A landscape with many valleys, sampled at points; each row gives a point and its height.
From any point a ball rolls to the lowest of the 2 points nearest to it. It stops when none of these is lower. Distance is the straight distance between rows; heights are no part of it.
K289: [ 65 104 117 168  37 146  78 163 148  93 150 148 128 149 110 154  98 115
 115 164 167 170 124 129  89 114  99 178 123 146 117 166  95 170  55 150
  90 176  87 166 146 178 129 157 129  96 107 166 171 153 167 151 131 119
 156 120 109  88  79 124 105 153 151  69  87 103 112 147 112 107]  (h 544)
K556: [128 120 125 100 162 100 158 116 137 111  82 120  73 121 129 129 165 178
 121 102 160 146 126 118 121 125 104 154 111 110 123 128 154 125 140 121
 166 121  84 120 134  94 117  98 124 155 106 119 128  84 141  70 136 155
 135 136 141 107 126 102 136 158 129 147 116 108 151 157 139 155]  (h 433)
K635: [ 88 173 131 141 119 134 109 116 111  86 158 155 146 105  91 153 119  97
 176  65  91  77 127  89 147 121  90 123  97 103 100 156 105 150 142 174
 110 128 135 150 142 155 101 110 116 157 111 126 139 150 116 165  58 114
 132 130 173 199 142 116 154 132  89 111 154 149  98 126 130 159]  (h 199)
K47: [103  81 152 131 130 115 120 144 154 155 123  94 122 127 160 126  95 106
 143 170 142 106 134 120 128  71  73 177 172 140 122 157 182 107  94 171
 176  84 112  89  89 109 119 155  87 109 117 127 157 138 128 124 213 162
 142 149  85  70 110 117 109 178  85 114 141 103 162 164 154 174]  (h 598)
K957: [102  76 164 135 129 117 133 128 172 181 114  96 124  97 182 106 108 123
 143 150 142  84 139 119 119  62 135 167 167 131 108 130 152 107  97 141
 134 105  92 126 104  97 134 150  93 102 138 160 108  94 115 111 167 189
 162 131  70  66 128 126  93 153 114 117  99  67 158 163 134 156]  (h 614)
K619: [120 172 179 154 129 160 144  94 115 181 115 165 118 124 131 157 119 158
  98 122 138 121 141  89 126 143  69 136  98 119 150 115  90  67 126 104
 166 108  66 120 140 126 109 117 126 150 102 104 123 156  58 102 140 116
  60 125 136  75 105 136 106 131  92 114 152 108 144 137 104 140]  (h 312)
K184: [148 149  81 123 126 140  96 142  89  59 168 164 157 157  69 137 108 150
 111 135  94 122 118 128 164 122 123  96 164 118 116 125 145 178 122 152
 117 125 158 144 146 158 124 104 133 130 108 126 129 136 130 132  60  90
 117 118 149 159 152 132 170 100 156 140 108 164  86 113 169 129]  (h 138)
K24: [ 88 133 110 149 146 158 126 113 113 123 140 116 123 179 124 160 139 202
 102 121 201 178 166 127 136 135 155 126 140 111 126 118 118 108  77 133
 155 110 119 138 152 147 198  72 105 155 132  92 152 149 126 104  87 167
  75 100 114  90 113 109  97 124 128 115 161  89 140 124 143 139]  (h 39)
K97: [152 149  85 103 184  91 159  94  80  51 101 117 101 146 131 100 144 140
 145  79 151 114 113  75 132 153 165 135 127 126 143 143 151 120 169 170
 148 131 152  98 131  73 109  92 127 168 145  73 126 113 178 106 173 120
 127 187 104 181 156 120 165 126  97 127 161 191 123 159 128 165]  (h 286)
K252: [177 161 143 120  80 141  51 189 170 171 149 128 167  95  86 163 150  70
 132 157 126 165 148 180 161  75  92 108 142 168 140 105 101 193 185  32
 138 128 108 142 124 119 122 144 153 110  97 152  80 127  99 147  46  84
 153 119 150 173 166 178 157 111 141 165  81 157  76  70 138 101]  (h 353)
K185: [ 80 159 117 132  88 188 110 128 155 158 111 163 128 113 144 128 123 182
 106 116 142 155 106 165 114 104  72 130 142 131 107 100 132 166 125 137
 149 156  90 169 123 143 166 132 110 122 110 167 117  89 137 157  66 142
 142 110 122 128 114 121 143 100 150 110  68 109 151 104 118 154]  (h 656)
K426: [133 131 164 159 130 124 144 123  86 198 119 146 141 101 160 123 111 156
 127 162 145 138 116 157 116 118 140 106 137 157 103  70 142  90 121 115
 140 101 149 132 139  84 141 106 124 153 120 127 101 119  76 101 148 133
  91  92 111 101 133 153 118 150 130 124 156  95 130 124 117 116]  (h 306)
K505: [156 166 133  84 151 117 137 106 123 105  79 151  71 118  94 125 146 171
 107 106 104 147  97 105 139 128  60 147 109 127 140 122 163 119 158 142
 182 123 100  88 135  87 100 126 119 151 106 104 120 117 142 115 130 103
 129 172 149 140 146 101 145 136 128 175 115 154 157 134 125 175]  (h 407)
K254: [106 170 124 141 158 140 155  96 100  92 123 108 152 126 129 126  95 110
 157  66 154 106 124  94 147  80 125 164 133  82  99 143 112 156 134 182
 141 102  91 126 116 111  99  79  77 185 121  65 116 152 162 159 169 135
 162 141  93 188 146  99 154 106 122  84 192 107 114 180 183 196]  (h 111)
K443: [ 98 104 150 183 122 171 117 117 149 157 168  81 175 134 155  97 112 132
 144 143 128  98 147 145 106 143 166 101 139 113 152 133 113  91 101 114
 121 123 174 114 114 159 159 138 113  95 165 132 146 160 130 171 138 159
 111  97 104  90 106 147  73 109 154  89 126  96 172 105 105  95]  (h 503)
K146: [105  79 125 139 164  82 140 126 129  94 113  76 111 151 168 161 170 134
 145 134 156 149 186 117 136 152 178 149 108 101 105 172 149  65 129 129
 154 119 136  91 130 123 127 150 123 133 160  80 191 129 154  86 181 185
 105 114 133  79 113 129  56 187  73 114 189 133 130 164  92 115]  (h 132)
K993: [184 120 144 112 134 127 135 105 100 189  86 137 149 139 153 109 143 136
 107 185 103 113 124 166 148 136 107 114 172 199 103  85 176  95 160  93
 139  84 172  93 113 124 122 144 143 119 126 140  68 121  92 118 128 133
  96 140  94 120 172 139 134  98 110 172 119 134 164  77 143 132]  (h 384)
K822: [100 130 128 136 146 137 136 126 145 149 122 118 117 145 151 143 166 209
 114 141 185 160 181 144 136 145 143 103 154  89 137 105 154  94 108 117
 165 103 108 115 130 134 181  84  89 132 154 121 124 123  83 105  91 171
 103  71 164  60 105  94 111 135 154 123 136 112 176  77 118 125]  (h 112)
K403: [106 139 134 145 158 159 158 128  87 152 156 108 144 145 150 108 126 163
 110 102 166 123 166 112 113 109 190 121 146  99 139 126  78 132  80 139
 113 119 129 151 141 148 178  96 124 147 136 110 119 150 136 117 118 165
 118 107  86  99 102 137 101 123 145 102 128  61 123 159 145 119]  (h 113)
K724: [133 127 101  98 154 107 123 157  99 109 134 140 105 167 131 152 134 152
 131 161 113 133 156 153 153 121  60 134 164 106 116 159 193  99 134 179
 186 114 179  77 115 154 126 101 100 134 106  86 152 148 123 126 151 143
 102 126 176  99 112 111 125 168 102 111 164 153 156  99 145 149]  (h 110)
K874: [128 137 144 122 171 148 154 137 145 142 138 107 124 138 159 115 155 165
 124 115 144 103 156 164 133 157 115 100 131  95 160 108 153 106 143 123
 157 105 148 112 122 130 140  92 115 126 136 107 102 138 132 141  98 147
 112  92 162  99 108 116 126 112 151 125 134 109 190  74 125 130]  (h 169)
K710: [104 141  71 138  57 137  77 142 119 105 109 160 168 101 112 120 134 117
 146 107 102 158  55 149 134 110 134 117 133 145  94  94 114 194 145 149
 110 155 139 157 147 118 100 123 116 153 121 139 129  83 121 145 112 113
 167 137 120 185 162 124 157  85 132 133 118 179  91 140 128 145]  (h 167)
K75: [ 88 150 131 131 108 140 103 129 130 112 130 163 114 107  94 165 145 110
 139  64 115 143 118  93 163 165 117 117  89 173 125 153  99 135 146 146
 127 165 129 157 152 121 117 105 140 155  99 103 173 163 116 136  50  89
 102 142 137 194 140 137 142 104  88 139 181 182  78 143 125 159]  (h 253)
K736: [160 130 119  96 124 145 140 124 117 172 158 112 178 128 144 112 120 128
 105 155 108 127 151 156 133  71 147 102 195 159 127 122 124 197 124  97
  85 145 142 149 103 171 174 138 150 100 131 174  88 117 162 148  97 137
 149 122 110 158 142 138 151  82 158 141  82  95 125 126 158 114]  (h 408)
K497: [114 132 119 128  97 128 113 164 139  94 145 152 132 119  81 142 144  70
 133  97 108 157  83  97 107 187 133 105  78 151 167 151  80 140 116 124
  99 164 138 160 158 130 105 132 159 116 101 130 151 164 127 145 105  58
 143 144 167 193 149 138 117 129 121 147 159 207  67 126 115 115]  (h 302)
K541: [ 97 103  79 146 101 105 123 117  95 121 124 141 170 113 151  84 128 142
 166 131  98 130  79 161 152 105 147 102 167 146  81  85 155 139 143 184
 121 110 180 143 146 116 123 120  91 145 134 120 110  96 159 139 143 130
 139 108 111 161 146 138 141 101 134 128 133 146 118 119 131 149]  (h 213)
K979: [131  97 131 111 159  93 155 146 179  94 122 112  55 137 153 130 118 124
 123 174 139 135 151 137 133 122  64 160 154  75 140 161 186 116 106 135
 167  88  94  90  98 145 116 130  86 105 146 114 146 112 158 110 177 156
 164 111 149  43  92  97 122 159 156 114  91 118 172 121 137 137]  (h 203)
K159: [155 143 114 108 173  95 161 125 115  40 139 157  94 140 104 106 118 105
 130 111 103 116 102  81 133 160 147 134 109 102 149 152 140 125 142 167
  96 145 135 125 154 107 117 123 126 142 110 110 139 128 171 109 166 105
 142 160 158 163 126 128 169 152 139 129 135 165 102 149 141 116]  (h 320)
K698: [147 188 103 113 133 142 122 106  62  86 139 168 159 135 109 113 122 186
 141 107  97 102 117 102 175  96 101 111 167 105 102 100 153 163 161 199
 138 105 157 126 139 134 117  85  98 168 112 102 105 119 107 134  72 123
 108 134 135 165 182 106 159  96 125 135 134 147 113 119 163 170]  (h 187)
K588: [125 171 121 128 140 121 121 117 114  68 162 125 138 119  79 126 111 120
 194  69 114  78 130  78 158  84  88 151 122  75  93 146 122 178 148 202
 134 111 111 108 117 112  92 106  91 164 122  86 145 150 149 155 103 131
 155 156 159 172 169  95 168 135 112 120 144 138 119 166 144 183]  (h 156)
K961: [174 151 126  88 150 117 105 153 128 137 137 177  96 113 116 116 152 145
  91 147 108 102 146 149 125 122 108 118 136 150 122 112 182 162 147 101
  95 146 155 155 138 120 150 139 142 123  84 180  99 106 132 133  62 139
 125 128 155 156 142 122 183 133 136 133  82 129 121 106 150 116]  (h 270)
K545: [147 171 109  92 119 115  94 139 115  96 139 218  77 108  64 140 146 142
  95 141  92 136 123 115 118 157  81 116 123 174 151 136 154 152 153 116
  86 176 141 167 166 132 131 139 152 135  80 162 132 139 125 136  48  78
 110 139 159 160 135 140 181 140 145 140  82 173  86  82 121 121]  (h 307)
K641: [110  93 110 142 131 172 130 101 150 159 110 127 155 131 139 148 131 143
 104 133 137 102 132 118 110 114 154 157 139 113 146 107 109  73  89  96
 153 127 113 108 125 143 105 112 153  84 184 138 119 124  92  99 147 118
  79 155  97  51 186 123  70 104 127 146 101 112 185 133  98 128]  (h 518)
K974: [135 181  85 113  39 144  79 129 101 110 131 167 200 110  80 133  98 121
 139 115 107 142  87 127 144  87 122  98 144 148 110 115  78 230 138 140
 103 183 119 150 115 140 105 139 156 154 105 184 105 117 126 150  79  92
 160 163 117 218 175 125 150  69 131 124  99 182  42 139 131 133]  (h 127)
K626: [124  92 128 139 144  70 149 124 122 102 117 101  78 131 212 121 122 121
 178 135 151 160 192  93 131 137 187 140  95 103 154 190 162  62  90 144
 122 175 166 100 135 134 144 175  96  89 164 101 225 133 153  95 196 166
 132 103 121  49  85 138  84 198  89 114 140 135 119 180  89  91]  (h 63)
K230: [122 110 111 138 121 191 126  82 118 197  99 154 127 124 137 121 105 193
  66 136 166 107 141 103 119 124  96 133 167 153 157 101 130  61 109 118
 149 115 109 102 125 150 163 122 138 104 160 136 133 136  59  87 131 127
  65 119  83  34 155 142  70  78 116 125  89  98 161  97  77 129]  (h 542)
K286: [118 161 150 157 147 140 149 126 131 104 136  94 147 138 108 136 119  93
 155  71 166 140 116 138 170  79 173 142 106  87 122 118  80 164 131 144
 139 124  69 154 139  96 105  64 104 173 135  81 142 146 145 143 149 128
 139 120 133 186 114 112 151 122 162 103 218 107 113 182 163 158]  (h 157)
K920: [104  91  77 104 145 107  92 159 144  88 152  85 178 141 108 109 136  64
 154  63  93 103 122 143 139 146 199  91 110 103 122 136  84 153 127 143
 137 138 143 163 127 116 136 129  91 124 142 135 160 132 112 154  89 113
 171 125 138 224 142 119 161  91 109 143 148 187  88 129 121 156]  (h 718)
K280: [ 84 114 107 101 153 109 144 106 109 131  78 115 116 143 144 162 180 153
 140  89 161 146 166 110 118 153 133 160  94 127 101 149 144  56 141 154
 166 148 158 108 125 101 119 143 118 172 134  76 167 118 145  94 162 170
 100 145 142 115 103  97  84 162  43 133 195 135 137 155 102 150]  (h 189)
K750: [133 150 169 107 190 122 182 141  98 151 151 121 127 130 160  99 129 153
 123 125 116  87 156 111 114 116 149 132 135 109 126 140 140 135 107 147
 100 126 143 122 105 114 158 117 129 131  93 141 105 119 133 138 115 165
 133 126 103 141 107 129 124 130 109 116 118  70 136 169 157 126]  (h 170)
K947: [122 108 166 121 154 114 120 154 152 154 136 133 107 105 146 108 144 111
 134 126 107 102 134 141 112 124 152 126 115 149 109 111 157 132 123 113
 117 137 135 153 122 126 149 147 133 111  94 161 111 117 120 123 103 149
 148 106 154 152 106 146 153 156 122 121 120 108 140 126 125 113]  (h 226)
K621: [152 130 134 114 176 147 152  98 120 177  99 104 119 145 137 123 135 151
  97 130 138  85 127 105 121 122 101 155 155 108 157 110 133  70 113 124
 167  81  91  82  97 104 118 128 139 120 157 130  94 126  72 115 168 140
 116 180  93  64 174 125  89 110  94 148 118 102 196 129 125 160]  (h 493)
K615: [130 115 141 127 142 110 149 150 201 124 113 120  88 104 160 107 103 128
 124 167 145 104 141 150 102 128  99 144 162  93 163 120 164 113 136 126
 135  92  93 133 105 122 114 148 123 110 135 154 125 124 146 125 171 134
 174  61 161  36  95 126 132 152 174 120  80  85 188 109 134 103]  (h 235)
K25: [158 137 144 136 101 139 136 135 206 161 112 125 138  97 134 114 114 113
 131 178 129 115  99 173 102 135 109 125 141 122 146  75 138 112 174  85
 117 117  78 148 110 101  97 156 145 120 144 151  90 101 116 143 163  99
 153  66 184  73 108 131 128 110 180 132 103  91 189  70 113 110]  (h 268)
K111: [ 81 126 152 116 121 111 143 131 169 114 109 133  73 129 122 154 161 159
 121  93 163 156 153 112 124 145 107 168  95  78 123 176 133 115 125 116
 139 142  76 159 142 130 143 123 103 142 123 114 153 105 136 122  83 171
 124 123 178  99 109  85 115 183 124 128 114  96 148 138 135 122]  (h 459)
K859: [160 139 140 146  95 151 169 100  83 193 158 126 197 134 141 104  85 138
  86 176 122 130 114 147 116  94 138  98 192 151 140 117  73 149 126 114
  92 110 136 135 123 154 176 144 163 136 150 156  82 128 145 153 160 128
 134 110  72 119 129 159 110  83 189 119  97 104 103 108 149 101]  (h 434)
K108: [160 179 203 125 162 143 144 121 130 187 132 119 118 109 135 128 150 150
 130 138 111  81 140 148 140 147  84  98 119 122 141  99 132  90 164  79
 159  81 125  97 115 117 135 116 130 118 124 121  61 137  94 155  91 148
 102 125 158 122 131 137 138 109 127 135 141  99 184  63 137 141]  (h 221)
K490: [150 112 146 102 178  68 157 145 143  93 111  85  97 105 138 116 122  90
 175 105 155 131 149 119 117 122 252 131  89  90 125 132 124 121 128 104
 104 163  90 140 157  73 124 159 140 134 111 130 182 115 118  74 160 131
 167 118 121 154  86 151 156 162 140 143 188 125  81 184 112 124]  (h 259)
K472: [178 102  91  71 215  83 160 145  78  76 141 126 100 156 159 125 121 126
 142 115 127 133 166 119 138 158 240  91 125 133 136 147 158 121 100 142
 113 144 167 122 153 132 156 135 133 131 111 132 164 129 129 105 128 138
 130 135 105 164 125 149 153 140 130 145 162 143  79 167 144 105]  (h 275)
K945: [147 162 111 136 122 146 152  75  58 130 160 123 190 121 136  99 127 187
 145  97  82  74 133  98 166 103 120  83 173 105 104 121 118 151 179 182
  99  80 185 131 130 171 141 111 106 155 157 118  81 124 128 162  82 155
 125 137 116 177 172 122 145  80  99 125 137 137 117  89 152 155]  (h 227)
K579: [117  89  72 105 143 106 142 134 137  87 128 140 116 128 143 100 138 113
 161 128 115 149 116 140 108 145 213 102 107 114 153 134 107 142 105 127
  84 183 154 158 143 119 151 153 140 133 142 135 154  93 157 115 148 121
 151 101 155 125  83 134 153 145 154 111 111 159 123 145 105  92]  (h 193)
K342: [126 153  69 115  65 159  78 167 112  67 150 166 158 135  65 144 112 112
 110 137 105 153 109 135 124 103  99 127 140 121 110 143 101 222 115 140
  95 180 121 161 135 162  98 137 165 121  93 176 132 150 151 157  75  69
 160 142 168 162 137 120 150  98 157 131  90 176  67 110 119 112]  (h 81)
K93: [101 112 107 106 153  92 133 152 141  75 146 123  96 139 152 126 100 133
 156 137 122 124 139 148 145  84  68 153 159  82 111 162 188 136 116 173
 159 111 132  98 126 130 127 115  72 113 111  94 148 114 171 136 151 150
 152 128 148 113 111 115 148 172 135 116 133 121 166 123 174 166]  (h 162)
K432: [184 117 120 120 206 140 154 146 103  81 157 100  93 182 158 138 135 137
 111 129 137 140 185 147 133 162 182 113 105 108 154 127 139 116 126 119
 133 110 151 107 135 163 138 104 145 125 132  95 141 145 136 113 136 131
  98 140 133 123 117 143 127 152 140 131 161 132 133 151 137  87]  (h 222)
K606: [ 87 131 135 147  73 148  99 131 149 189  98 147 104  99 152 143 114 155
  87 151 163 125 108 148 107 116  43 148 145 125 103 103 148 134 120 160
 150 107  61 157 143 116 154 134 100 147 121 164 114  97 104 117 121 152
 121 106 104  79 125 114 143 128 141  99  86  77 135 118 135 147]  (h 641)
K713: [159 150 161 133  59 133  73 167 169 173 123 135 146  91  67 178 147  63
 136 187 132 160 110 156 123 100  87 130 117 166 158 101 109 159 167  35
 126 101  75 139 147 128  70 149 167  98 105 123  65 139  66 138 110  50
 141 130 147 117 148 163 152 141 143 154  99 151 116  72  98 112]  (h 327)
K213: [164 197 217 136 151 123 136 114  89 168 137 135 114 101 126 135 153 130
 146 107 118 108 141 116 156 112 110  96  98 135 127  93  94 110 190  86
 157  85 104 129 142  80 131  91 115 149 105 100  69 147  79 147  90 114
 104 138 111 173 141 147 169 127 117 151 176 104 120 110 158 154]  (h 274)
K958: [172 134 147 128  97 146 105 141 173 171 100 123 143  99  94 125 142 119
 128 157 105 145  87 166 117 113 127 130 127 144 143  55 121 147 182  55
 143 120  95 132 129  85  84 147 150 111 124 158  73  95  99 137 128  84
 132 117 144 121 148 159 148 115 166 174 104 129 162  77 116 108]  (h 298)
K616: [143 128 144 141 123 173 138 104  83 186 163 122 176 139 118 130 100 101
  91 157 134 128 110 114 121  91 146 136 158 151 122 122  71 142  86 116
 103 112 118 125 117 165 120 120 172 131 137 134 106 148 134 139 170 114
 118 150  58 131 151 143  90 110 132 126 123  91 120 158 148 117]  (h 416)
K321: [156 118 125  99 210 123 161 115 108 123 118 109 105 169 154  96 139 133
 108 128 130  97 157  97 110 124 131 153 148 132 147 132 161  92 114 125
 155  93 149  66  99 122 108 144 150 115 134 122 109 132 143 118 175 138
 119 175  94 101 128 138 116 146  84 142 133 129 197 165 124 135]  (h 469)
K992: [ 97 129  99 124  77 167  87 136 170 122 103 151 111 126 107 134 145 146
 120 112 139 170  97 166 102 132 110 135 110 144 128 104 132 186 139 121
 127 183 127 175 132 136 128 152 155 120 124 146 146 101 141 152  73 107
 140 115 167 145  99 120 137 119 158 128  69 154 136  89  95 124]  (h 669)
K346: [ 89 116  53 108  64 162  94 142 182  80  94 102 120 163 111 150 154 138
 127  92 154 210 107 153  97 126 162 113 100  92 131 134  70 207 106  98
 126 196 114 150 113 153 152 162 146 126 150 165 159  89 146 135  80 108
 156 128 171 133  79  97 101 119 162 137  99 163  92 102  78  86]  (h 684)
K951: [157 179 128 116 127 113 121 109 148  73  83 162  51 119  71 133 129 136
 122  99 116 161  74  86 144 144  90 135  80 128 143 133 113 146 183 119
 142 164  82 116 153 112  85 112 133 165 124 102 154 128 158 104 126  67
 150 174 154 163 138  94 141 158 174 164 132 174  96 139 137 150]  (h 380)
K728: [172 121 121 108 126 120 160  92  85 143 113 150 165 127 130  79 143 140
 121 157  93 108  89 137 139 160 142 102 145 194 125 105 145  96 166 113
 100 113 212  94 113 113 134 158 142 118 166 125  81 113 151 145 170 122
 121 163  84 165 173 143 129  95 104 148 105 171 143  96 130 123]  (h 415)
K881: [179 122 139  96 111 151  84 148 138 194 140  97 179 125 106 117 146  94
 112 144 112 135 149 189 161  74 134 116 184 166 117  99 133 189 166  63
 119 133 136 137  93 139 145 133 151  99 132 159  69  98 119 151  70 126
 142 136 127 181 187 148 152  74 146 159  75 130 115 104 170 128]  (h 383)
K677: [ 92 191 169 143 124 141 157  94  92 162 118 170 124 117 126 138 122 155
 115  93 121 123 105  88 128 144  78 138  98 122 129 127  88  99 137 156
 142 124 111 137 137 111 119 113 111 177  97 100 112 124 122 144 126 140
 102 139 113 146 104 133 139 118 122 115 146 115 145 142 118 154]  (h 267)
K670: [157 105 169 142  78 110 144 114  90 233 124 148 147 112 166 141 107 137
 115 215 129 120 141 169 158  98 102 123 160 199  72  66 152  96 133  94
 127  63 138 101 118 123 147 123 144 135 146 146  83 116  50 105 163 130
  86 130  96 100 138 123 113 146 113 131 143 100 123  85 146 121]  (h 347)
K312: [ 94 104  59  85 109 120 107 163 170  61 118 104 141 155 110 145 152  77
 144  57 112 161 110 138 121 139 185  85  80  87 134 149  57 196 105 106
 123 182 118 152 111 131 139 143 123 123 149 143 174 116 128 131  76  92
 167 142 170 188 108  94 141 122 142 144 125 187  79 135 113 124]  (h 700)
K731: [112  89 157 151 119 130 113 151 193 158 158 118 116 126 159 154  91  90
  92 182 123 109 153 117 113  96  64 165 142 139 145 155 185 116  76 125
 131 110  92 103  92 156 107 144 127  65 125 168 147 167 112 119 178 146
 148 134 110  51 109 104 111 145 132 113 108  86 176 149 139 140]  (h 581)
K658: [136  92  95  95 170  90 141 137 120  81 124 101  86 161 146 184 136 129
 139 105 156 162 187 111 150 171 238 123 105 106 114 182 122 113  93 143
 118 157 117 141 147 155 159 141 142 149 135 107 192 130 141  93 117 145
 125 132 123 146  74 117 114 137 129 126 156 107  65 209 132  93]  (h 326)
K171: [155 105 123 154 128 144 126 102 103 160 148 123 131 159 158  90  66 155
  80 174 141 121 144 130 118 135  79 110 205 175 171 140 137 112  72 161
 132  81 178 103 125 160 175 137 111 105 125 130 139 152 150 139 202 134
 121 104  37  36 122 136  82 112 154  98  79  70 123 113 128 102]  (h 582)
K365: [161 150 121 117 113  89 103 131  97 109 122 187 116  99 101 103 134 121
 118 149  61 106  81 113 125 171  91  98 111 200 134 115 158 115 174 112
  89 145 185 136 161 122 120 159 147 117  98 161 100 149 110 136  99  83
 126 127 153 163 172 150 153 127 112 158 119 191  92  82 124 125]  (h 342)
K411: [100 110 155 170 113 138 103 132 124 183 155  92 184 124 139 106 147 115
 148 139 120 113 145 151 125 164 189  96 112 145 110 104 112  79 133  89
 119 134 189 128 134 135 152 142 133  99 155 122 124 149 103 143 115 149
  88  95 134 126 120 153 104 102  99 114 156 123 153  88  79  97]  (h 475)
K152: [125 160 150 150 148 159 163 121 118 102 172 127 135 147 142 118 115 124
 124 101 110  99 128 118 115 154  85 119 111  82 150 134 108 123 134 159
 132 114 153 124 118 150 140 107 114 139 134 106 127 152 165 174 124 134
  99 132 135 135 125 148 130 127 134 100 137 123 170 100 131 127]  (h 220)
K514: [116 133 140 144  98 156 107 137 148 125 150 123 160 118  92 110 144  65
 158 120  93 138  70 136 103 176 107 117  91 153 147 130  79 140 149 126
  99 161 158 134 131 137  91 151 158  96 139 122 112 145 148 154 149  86
 140 139 148 159 131 161 139 105 121 126 136 174 143  90  93 113]  (h 339)
K479: [125 134 154 160  99 178 137  98 154 151 129 107 181 141 113 111 121  86
 163 122 102 112  71 149 102 175 111 142  98 121 158 120  78 128 137 136
 138 115 142 110  87 127  84 143 139 100 173 119 100 121 172 196 172 105
 146 157 118 130 152 145 117  70 140 134 116 142 189 100 108 138]  (h 369)
K518: [141 113  98 119 162 105 143 142 121  75 131 145  60 166 121 148 157 156
 126 134 129 167 152 149 138 166 112 126 116 117 128 168 162 104 134 150
 159 117 147 102 137 164 126  85 133 132 124  98 152 142 129 105 112 134
 103 122 169 110 103 104 124 160 133 152 158 124 130 106 143  96]  (h 166)
K988: [ 64  74 133 121 117  96 144 141 160 124 113 117  88 115 146 139 143 137
 127 107 169 134 171  80  88 142 124 177 104  94 120 200 157  94  87 134
 118 156 122 132 123 138 144 169 104 128 106 147 187 124 154 119 136 171
 113 126 145  90  93 118  98 198  89 101 113 106 150 175 130 112]  (h 484)
K311: [146  96 181 161 115 142 101 102 148 192 139  62 182 120 129 122 125  83
 141 155 100 106 131 177 127 181 175 105 126 162 136 134 106  86 166  69
 102 118 202 108  99 148 124 158 135  51 171 147  95 157 107 166 110 134
 119 100 139 151 148 171 111  56 108 121 131 137 158  72 121  88]  (h 444)
K891: [ 98 120 165 176 127 144 137 136 147 149 150 148 123 126 114 167 107 119
  85 147 146 122 164  92 117 109 107 167 119  97 134 141 116  73  74 114
 144 104  64 122 147 155 122 104 151 134 118 132 137 152  83  93 162 127
  73 114 130  62 123 126 101 149 119 100 124  88 143 148 121 113]  (h 351)
K176: [167 101  97 116 171 143 147  92  89 139 130 104 137 154 184  83 129 129
 128 143 129 108 111 130 109 148 191 115 135 145 150 111 128  97 122 138
 129 103 207  90 115 125 127 156 156 109 174 102 103 124 177 146 190 134
 108 162  69 117 159 167  99 123  97 135 124 145 177 118 117 115]  (h 443)
K628: [106  88 130 166 120  79 123 135 130 108 136 117 121 110 166 110 115 104
 178 148 127 152 151 116 117 149 212 135  83 112 136 143 112  91  82 142
 100 181 136 142 161 120 137 169 128 124 152 108 204 125 144 100 192 148
 135  88 135  87  93 145 116 169 130 105 143 116 115 170  86  90]  (h 130)
K655: [165 114 159 131 100 123  78 136 135 176 137  96 170 129  95 135 156  70
 134 137  98 115 129 177 154 154 137 109 146 173 133 126 106 136 186  65
 125 127 166 111 101 141 128 138 131  66 150 154  78 124 113 162  51 128
 145 126 132 195 173 164 136  61 100 163 103 140 126  96 143 112]  (h 410)
K115: [152 102 145 165 113 157 137  93 133 202 134 134 150 127 131 111  83 160
  63 190 140  81 135 135 103 148  67 121 188 186 142 124 138  83 102 116
 107  88 138 108 111 162 165 133 142  93 150 176 102 149  85 142 160 147
  87 116  80  37 121 116  75  87 126 103  81  88 134  84 112 105]  (h 564)
K783: [103  93 134 143  94 120 122 143 156 112 140 132 112 125 155 139  86  95
 104 158 130 140 141  92  98 108  92 185 114 132 139 168 143 147  65 138
  94 165 114 133 120 147 117 154 132  85 104 181 181 156 167 127 176 150
 165 127  90  85  96 123 140 176 136 107  72  86 128 188 121 111]  (h 562)
K744: [118  95  83 119  92 123 105 148 199  73 105 121  76 150 114 158 166 122
 128 130 142 192 114 159 121 141 149 151  93 108 121 146 121 167 137  84
 124 130 101 138 116 170 107 145 160 101 184 138 149 102 147  95 121 121
 151 130 177 135 115  85  98 146 144 167 100 146 106 142  96 100]  (h 698)
K439: [134 134 164 140 174 103 148 150 146 107 135  88 123 131 112 150 143  93
 160  80 160 128 155 115 145 127 219 137  77  90 113 133  93 130 132 102
 123 149  82 151 148  93 115 107 132 148 106 105 146 134 116 105 114 135
 130 120 150 167 113 116 131 142 152 122 199 101  93 177 128 115]  (h 209)
K94: [146 142  80  97 113  83 127 110 121  41  98 189  87 102  77 132 114 108
 125  98 123 124  84  82 136 169 132 134  94 138 141 139 140 141 146 144
  77 192 131 143 150  76 106 110 125 166 116 122 166 110 151 104 131  76
 153 164 153 193 151 109 151 156 125 135 150 213  60 153 148 141]  (h 350)
K638: [140  96 121  87 184  60 160 145 146  55 104  88  52 140 159 151 147  89
 171 117 141 145 150 122 135 157 216 120  78  98 131 185 124 122 132 129
 104 143 100 149 121 127 136 154 120 119 153 119 201 113 124  80 158 142
 159 115 147 162  81 125 131 194 153 165 154 135  69 181 130  95]  (h 305)
K301: [ 76 102 133 183  85 168 122 145 132 117 150 121 175 149 127 116  94 125
 130 147 128 142 112 137  88 103 124 137 145 143 123 149  99 152  76 144
 110 151 148 148 133 174 153 137 129  97 129 142 141 152 165 167 147 125
 130  98 109  99  83 139  91 108 152  90 117 106 139 126 106 107]  (h 526)
K636: [168 162 124 108  79 102 120 106 108  93 116 186 151  97  78 103 138 133
 117 112  68 127  54  77 128 157 112 111 102 173 147 117 133 142 156 140
  92 155 157 120 132 100 104 140 149 162 112 147 114 134 125 112 116  59
 145 169 129 195 178 135 164 118 108 155 122 212  67 133 135 144]  (h 371)
K422: [ 90 107 143 174  63 135 130 131 158 188 123 135 150 104 158 121  83 114
 108 151 149 100  96 137  97  93  79 152 140 134 101 120 121 142 105 145
 123 113  70 154 109 113 136 152 120 137 129 183 104 100 145 144 160 159
 168 127  83  98 110 109  95 138 135  94  77  68 136 146 125 138]  (h 629)
K761: [110 134 150 172 112 164 116 144 120 168 162 119 158 133  98 165 114 108
 113 156 135 159 125 136 131 124 122 145 117 137 125 101  98 149  85 122
 140 101  78 137 133 146 101  86 167 135 115 103 121 165  94 116 156 101
  84 129 124 114 122 128 121 122 142 116 153  97 133 151 146 116]  (h 385)
K928: [133 139 111 113 194 101 159 120  94  99  92  79 103 137 134 141 147 135
 171  61 162 127 157 113 153 135 129 141 105 106 100 158 159  99 164 166
 168 117 137 113 131  85 109  90 112 193 118  57 156 124 150 105 148 157
 122 155 129 161 124 117 141 159  82 128 240 155 107 169 133 174]  (h 244)
K141: [119 124 138 124 144  91 145 130  88 155  93 137 128  95 149 113 138 143
 155 119 131 126  99 148 151 110 144 114 136 163  66  93 168 119 155 154
 138 113 146 140 138  57 116 103 103 167 107 110 108 107 104 102 141 153
 130 123 108 156 132 134 157 144 106 140 181 119  99 149 141 150]  (h 260)

For each start below, name the point where the ball stops.
K505 => K626
K616 => K24
K185 => K881
K636 => K24
K289 => K881
K641 => K342
K252 => K724
